A landscape with many valleys, sampled at points; each row gives a point and its height.
A ball rolls from a point to whichever of its 2 nearest points has the largest drop for the distance, and stops where none of them is lower. Distance is the straight distance between rows; heights are no part of it.
Z_681: [ 38 -11 -32 -10   5  35  16  46  65 -37  21  33  29 -33 -41   3  -8 -17
   3   9]  (h 32.1)
Z_488: [ 17   0 -11  59  38  17 -44  15 -10  31 -46 -37  50 -31  56  -8  -1 -13
  36 -43]  (h 23.3)
Z_193: [-14  11  -7  40 -11  15 -30  94  -4 -11  37 -23  34   2  28   9  36   6
  12  22]  (h 31.8)
Z_158: [ 12  -3  31  36   2   2 -21 -55 -58  63  -6 -15  10  -4  31   3   3  12
  25 -12]  (h 28.6)
Z_704: [ 55 -12   2 -19 -53 -23  14  -5   9 -18  27   8 -19  23  -7  -4  44 -12
  18  22]  (h 47.4)
Z_599: [ 21  -5 -29 -59  16   2 -40 -39   2   3 -13 -39 -27   1 -43 -28   7 -15
 -15  -6]  (h 42.6)
Z_318: [-32 -31 -11  17  54  16 -19  -2   2  43 -10 -34  49 -21 -46  21  -5 -11
  11 -20]  (h 61.7)
Z_89: [-22  16  27  -1  27 -65  25 -47  15   0 -12   6 -25  -5  50 -41  -1  16
 -26 -18]  (h 17.9)
Z_383: [-45  -2 -11   9  57  39 -23  13  26  18 -24 -32  40  -3 -38  32 -35  16
 -17 -18]  (h 55.5)
Z_68: [ -9  26  43   3 -25 -42   1  -9 -20  11  17 -16  21  11  14   4  49 -21
  25 -52]  (h 25.0)
Z_104: [ 17   1 -29 -40 -26 -17 -29   4   3 -25   7 -25 -28  -4 -49 -15  38  -7
 -12   9]  (h 40.2)
Z_119: [ 57 -33 -13 -67 -15  28  36 -38  26  -2   5  53 -28  -1 -35 -14 -31 -40
  16  27]  (h 45.6)
Z_806: [-18   7 -29  26   7  20 -51  78  20 -23  25 -42  22   6   5   1  13  18
 -19  35]  (h 12.9)
Z_687: [-32  14  51  26  30 -35   2 -26 -17  27 -19   2  -6   3  42  -8 -21  52
  -5  22]  (h 29.8)
Z_560: [ -5   0 -24  27   2  52 -12  30  35   2   9 -33  30  16 -34  53 -18  25
 -37  22]  (h 52.8)
Z_74: [-27   5  49  55 -34 -21  44   4  -9   6  21  22  23   6   2  36  11   2
  14 -11]  (h 28.3)
Z_505: [  0  15  33 -21 -21 -47 -10   2 -24   3   8   6 -28  16  -5  -8  47  -7
   5 -12]  (h 30.6)
Z_266: [ 20   6   6   0   6 -35 -39   9 -36  -3 -25 -10 -25   5  12 -14  36  18
   1 -21]  (h 34.4)
Z_300: [-21  13   7 -10  36 -21  -8 -17  27 -18 -24 -23 -11  -5 -29 -15  -4  15
 -44 -29]  (h 39.6)
Z_967: [ 25  -4  11  40  30  12 -45 -38 -22  54 -47 -21  30 -17  38  -8  -7 -16
  36 -23]  (h 27.0)
Z_857: [ 53 -18 -19  52   2   4  36  70  24 -56  18  27  25  -3  40   7   1  -3
  26  -2]  (h 36.9)
Z_563: [ 19   7   8  28 -27   6 -21  67 -22   6  18   8  30 -14  11  13  53  -4
  37  -6]  (h 17.1)
Z_595: [-21  -9  14 -63 -53  17  30 -26 -70   3  46  33 -64  21  17 -19 -31  -3
  -5  48]  (h 37.5)
Z_76: [-21   4  13  72 -37   9  22  48  -1 -19  23   0  34  25  14  53   1   6
  13 -11]  (h 35.5)
Z_367: [-14  21   3 -68 -28 -14  40 -54  41  -9  38  10 -17 -14 -42   4  14 -22
 -16   2]  (h 31.4)
Z_725: [ 22  -2   7  34  26 -15 -27  16 -24  14 -57 -12   2   1  45 -15  15  36
   9 -18]  (h 36.8)
Z_227: [ -3 -28 -20  -6  52  22 -36 -32   0  60 -28 -27  19 -24 -44  12 -11  -5
  -3   9]  (h 63.8)
Z_66: [-22   8 -25  -3  -7  31   1  68  46 -45  38   8  34  -3 -44   9  -5 -15
  -9  -1]  (h 27.2)
Z_17: [ 26 -12  18  23 -11  -4 -40  26 -56  52 -35  -5 -20   2  19  37  24  -2
  26  36]  (h 35.0)
Z_201: [-27  -2   4 -70 -24  32  -6 -46 -56  15  35  29 -52  -3  -6 -24 -43  17
 -15  35]  (h 38.8)
Z_268: [ 12   3  26  -5 -21   0   2 -12 -51  23   1  17 -47  11 -12  14   2  29
  -5  30]  (h 38.0)
Z_874: [-40  29  27   3   5 -14   2  27  10 -29  15 -14  -1  41  -6  12  13  22
 -31 -36]  (h 44.8)
Z_26: [ -4  -4 -16 -10   4  44  45   0  36  -9  23  18  38 -12 -68  31 -21 -21
  -3 -41]  (h 47.8)
Z_277: [-26  23   6 -13 -27  -6  32  23  41 -53  38  -2  13  36 -32  18  12  -4
 -25 -29]  (h 36.7)
Z_740: [ -9  14   7 -63 -54 -34  61 -58 -18 -13  39  37 -74  -7  17  13   8 -19
  -2  25]  (h 26.7)
Z_22: [ 89 -23  -6  23 -28   7  13  35  -1   1  -6  51  -6   2  24  17  21 -12
  36  31]  (h 22.8)
Z_280: [  8 -22  -9 -86 -17  23  36 -53   1  30  20  42  -6 -16 -53   7 -15 -57
  31   9]  (h 45.1)
Z_231: [-30   0  26 -38 -34 -29  16 -33 -76  19  18  21 -73  19  24 -10  -4 -18
   0  22]  (h 34.7)
Z_419: [ 70 -25  -9  51 -38  13   5  31 -22  24   9  29  26 -27  16  35  32 -35
  52  10]  (h 20.6)
Z_553: [ 31 -10 -15 -21 -15  27  -1  27  30  -6   4  33   2 -27 -65  14   9 -13
   0  24]  (h 34.5)
Z_353: [ -2   3  -2  34  18 -31  17  21  25 -33 -44   0  23  28  62 -47  -3  14
   0 -58]  (h 65.5)
Z_192: [-20  -8  -8 -12  60  12  12 -49  55   6 -28  -5  28  -1  -6 -50 -42   4
 -27 -20]  (h 15.7)
Z_234: [ -3  10 -30  -3  15  -8 -45  41  -6 -34   6 -39 -13 -32 -32 -26  27   6
 -17  13]  (h 43.4)
Z_531: [ 20   6 -23  53  27   6 -44  31 -43  17  -9 -47  38 -21  55  -3  35  -3
  24 -27]  (h 17.5)
Z_804: [ -6  -6 -18  42  38  16 -37  47  36 -11 -29 -42  22  32  41  -4 -15  43
 -19  14]  (h 46.5)
Z_753: [ 50  -2 -18  46 -36  46 -25  24 -13  37  18   5  50 -45  16  36  28 -48
  45 -10]  (h 17.2)
Z_189: [ 18   5  -8  42  -7  17 -50  44 -40  37   5 -24  42 -41  18  23  42 -23
  37 -12]  (h 8.3)
Z_527: [ -7  -6  23  21  31 -20  16 -33  -5  24 -61  23 -22  -9  38 -36 -40  51
  -7  35]  (h 33.3)
Z_556: [ 54 -16   8  11 -35 -29  62 -15 -10 -20  -4  53 -33  -7   8  11   5 -19
  31   1]  (h 37.3)
Z_777: [  2 -10   8  -3  36  -2 -25 -23  -4  19 -70  -2 -42 -14   0 -13 -38  36
 -18  47]  (h 34.8)
Z_906: [ -3   1  -9  18  -7  51  29   3  43 -12  23  12  29   5 -61  37 -24  16
 -23   1]  (h 48.8)
Z_618: [  8 -12  29  17   6 -26 -11 -62 -61  40  -9  -6 -24  12  53 -29  -8  12
  18  18]  (h 29.9)
Z_46: [-26  27  41 -18   5 -20   3 -43 -12  11  26  11 -19   4  -9 -11 -14  38
 -39  22]  (h 14.4)
Z_567: [ 10   0  -4  55 -33  -3  37  55   9 -52  30  20  29   2  11  20  12 -11
  18 -17]  (h 35.1)
Z_411: [ -9  33  12 -54 -36 -22  35 -12  53 -41  31   0  -2  10 -23   8  36 -15
 -25 -19]  (h 33.6)
Z_6: [-48  11 -61 -11  19  64 -17  62   7 -42  45 -25  37  -9 -41  11 -14 -27
 -11 -22]  (h 4.1)
Z_937: [-53   2 -41  19  34  14 -37  57  16 -58  17 -53  17  24  14 -20 -20   8
 -14  14]  (h 42.1)
Z_464: [-11  -9 -12 -78   9  14 -18 -59 -14  30   0 -13 -25  -8 -52 -14  -1 -33
  -1   1]  (h 43.5)
Z_631: [ 19  -6 -11  43 -10  18 -18  26  17  12   6 -32   3  -5 -24  48   3  45
 -33  55]  (h 57.2)
Z_548: [-12   1  34  -7 -44 -29  14 -41 -68  33  11  30 -28  -5   9  12   5 -63
  41 -11]  (h 33.8)
Z_20: [-33  22  56  29  -7 -22  21  -4 -15  16  16  13   1  11  -2  19   1  37
  -9  18]  (h 22.7)
Z_683: [-30   6  43 -21  -8 -52 -10 -40 -70  41 -18  16 -54   8  32 -10   8 -35
  14  -7]  (h 31.5)
Z_336: [ 59 -12 -13 -60 -46   2  39 -26  19 -31   9  27 -35  13 -29   0  13 -22
  12  26]  (h 46.3)
Z_592: [ 32 -13 -16  43  35   6 -20  28  26   8 -53 -13  11  13  59 -26  -1  46
 -11   9]  (h 39.0)
Z_637: [ 18 -11  20   5 -57 -35  48 -33 -44   6  10  45 -41   6   5  14   6 -38
  30  15]  (h 35.6)
Z_123: [-31  35  24 -70 -16 -18  21 -62  -9   5  53  18 -37  -6  14  -9  -1  27
 -22  11]  (h 20.3)
Z_294: [ 14 -11 -32  -3  28  -4   6 -18  65 -24 -37 -21  16  14   4 -59 -14  16
 -29 -25]  (h 7.3)
Z_102: [-29  10  17 -27  31 -28  -4 -67  16   7  -4   2 -30  -7   9 -47 -30  24
 -39  12]  (h 5.6)
Z_766: [-24  16  24  36   6 -13 -17  46 -17 -10  -1 -28  27  35  33   7  16  19
   7 -41]  (h 52.7)
Z_406: [  7  -5 -32 -31  -8  13 -22   1  22  -9  17 -13   9 -27 -72   3  21 -25
  -3   1]  (h 37.2)
Z_800: [-47 -19 -53  24  51  26 -12  28  60 -42 -42 -15  31  14  15 -25 -61  -4
  -8 -15]  (h 60.3)
Z_953: [ 62 -24  15  35 -11 -45  50   7  18 -41  -3  36   6 -12  27   3   7 -21
  27 -14]  (h 38.4)
Z_991: [ 34  -2  -5  12  17 -34  25 -21  12 -11 -52  13 -12  17  54 -57  12  32
   2 -34]  (h 66.8)
Z_167: [  1  -1  39   4 -24   0 -25 -30 -56  48 -18  10   5 -17 -11  17   5 -52
  43 -26]  (h 34.9)
Z_858: [ -1   4  -9   9 -20  13  36  63  59 -69  32  28  26  21 -13  14 -10  -9
  -7  -8]  (h 32.0)
Z_255: [  3   7   0 -73 -39  -4  59 -67  13 -11  39  42 -35 -22 -21  -1 -25 -17
  -4  28]  (h 30.0)
Z_100: [  9   2  18 -18 -23   7   6 -10  -1   3   0  35 -25 -13 -51  13  -4   4
 -13  36]  (h 36.6)
Z_225: [ -26  -14  -15 -102  -12   24   26  -69  -36   31   24   14  -32  -17
  -40   -3  -21  -50    5   11]  (h 44.4)
Z_364: [ 61 -11 -10  34 -21  18   7  76  23   2   1  33  15 -11  22  40  19  15
   9  41]  (h 26.0)
Z_640: [ 24  13  26   2 -40  -3   1  26 -20   5  22   9  33   7  11  10  53 -23
  46 -44]  (h 20.8)
Z_439: [-15   8  31  -4  14 -72  10 -63 -29  21 -20  -5 -30  -1  54 -28  15 -22
   8 -39]  (h 26.5)
Z_933: [-22  -2  -4 -36  51  -7  10 -92  32  16  -3 -18   1 -17 -11 -44 -33   8
 -25 -15]  (h 11.4)
Z_676: [-43  -8 -50  25  47  37 -44  52  37 -47 -24 -40  30  35  36  -4 -50  16
 -18  12]  (h 53.5)
Z_577: [-18  -9 -31  35  25   4  14  41  55 -38 -62   3  20  19  47 -40 -27  24
 -13 -17]  (h 63.5)
Z_176: [-53  11 -10 -29  14  20  29 -18  34  -2  31 -15  32   2 -63  30 -19 -24
 -20 -60]  (h 45.8)
Z_334: [  0   3 -11   2  47   7 -26 -12  16   5 -46 -23 -18 -15 -25 -15 -21  31
 -33   5]  (h 37.0)
Z_903: [-15  -4  -1 -47  16   5  -8 -52 -58  11 -14   9 -64   3  18 -41 -47  30
 -24  23]  (h 40.0)
Z_253: [-52  31   6 -37  13  -8   9 -28  32 -11  13 -17  -4  -4 -43   7   0   3
 -45 -40]  (h 42.7)
Z_169: [ 28  -8  12  18 -31   3 -17  50 -13  23 -11  14 -14  -4  -1  44  25  14
  18  56]  (h 31.3)
Z_787: [-43   5 -54  11  46  55 -36  51  16 -12   4 -46  44 -15 -30  21 -31   4
 -12  -4]  (h 40.3)
Z_703: [ 31 -21  11  17  13 -20 -25 -37 -25  32 -18 -19 -21  31  36 -27   9  30
 -11  32]  (h 31.6)
Z_873: [-34  11  -8  51  25   7 -32  65  -5 -19 -17 -44  32  43  54  19 -13  31
   3 -11]  (h 57.4)

Call two points neighbours if one is among the 2 nearest of the other. Go from one point of each pair to the other, from neighbour to neighbour, staying as low as possible. Name the highest point that can't be avoided.
Z_6 and Z_683 => Z_277
Z_294 and Z_102 => Z_192
Z_548 and Z_189 => Z_167
Z_806 and Z_189 => Z_193

Where does a ball stop that starts at each point below?
Z_874 => Z_102
Z_725 => Z_189
Z_353 => Z_806
Z_17 => Z_189
Z_631 => Z_189
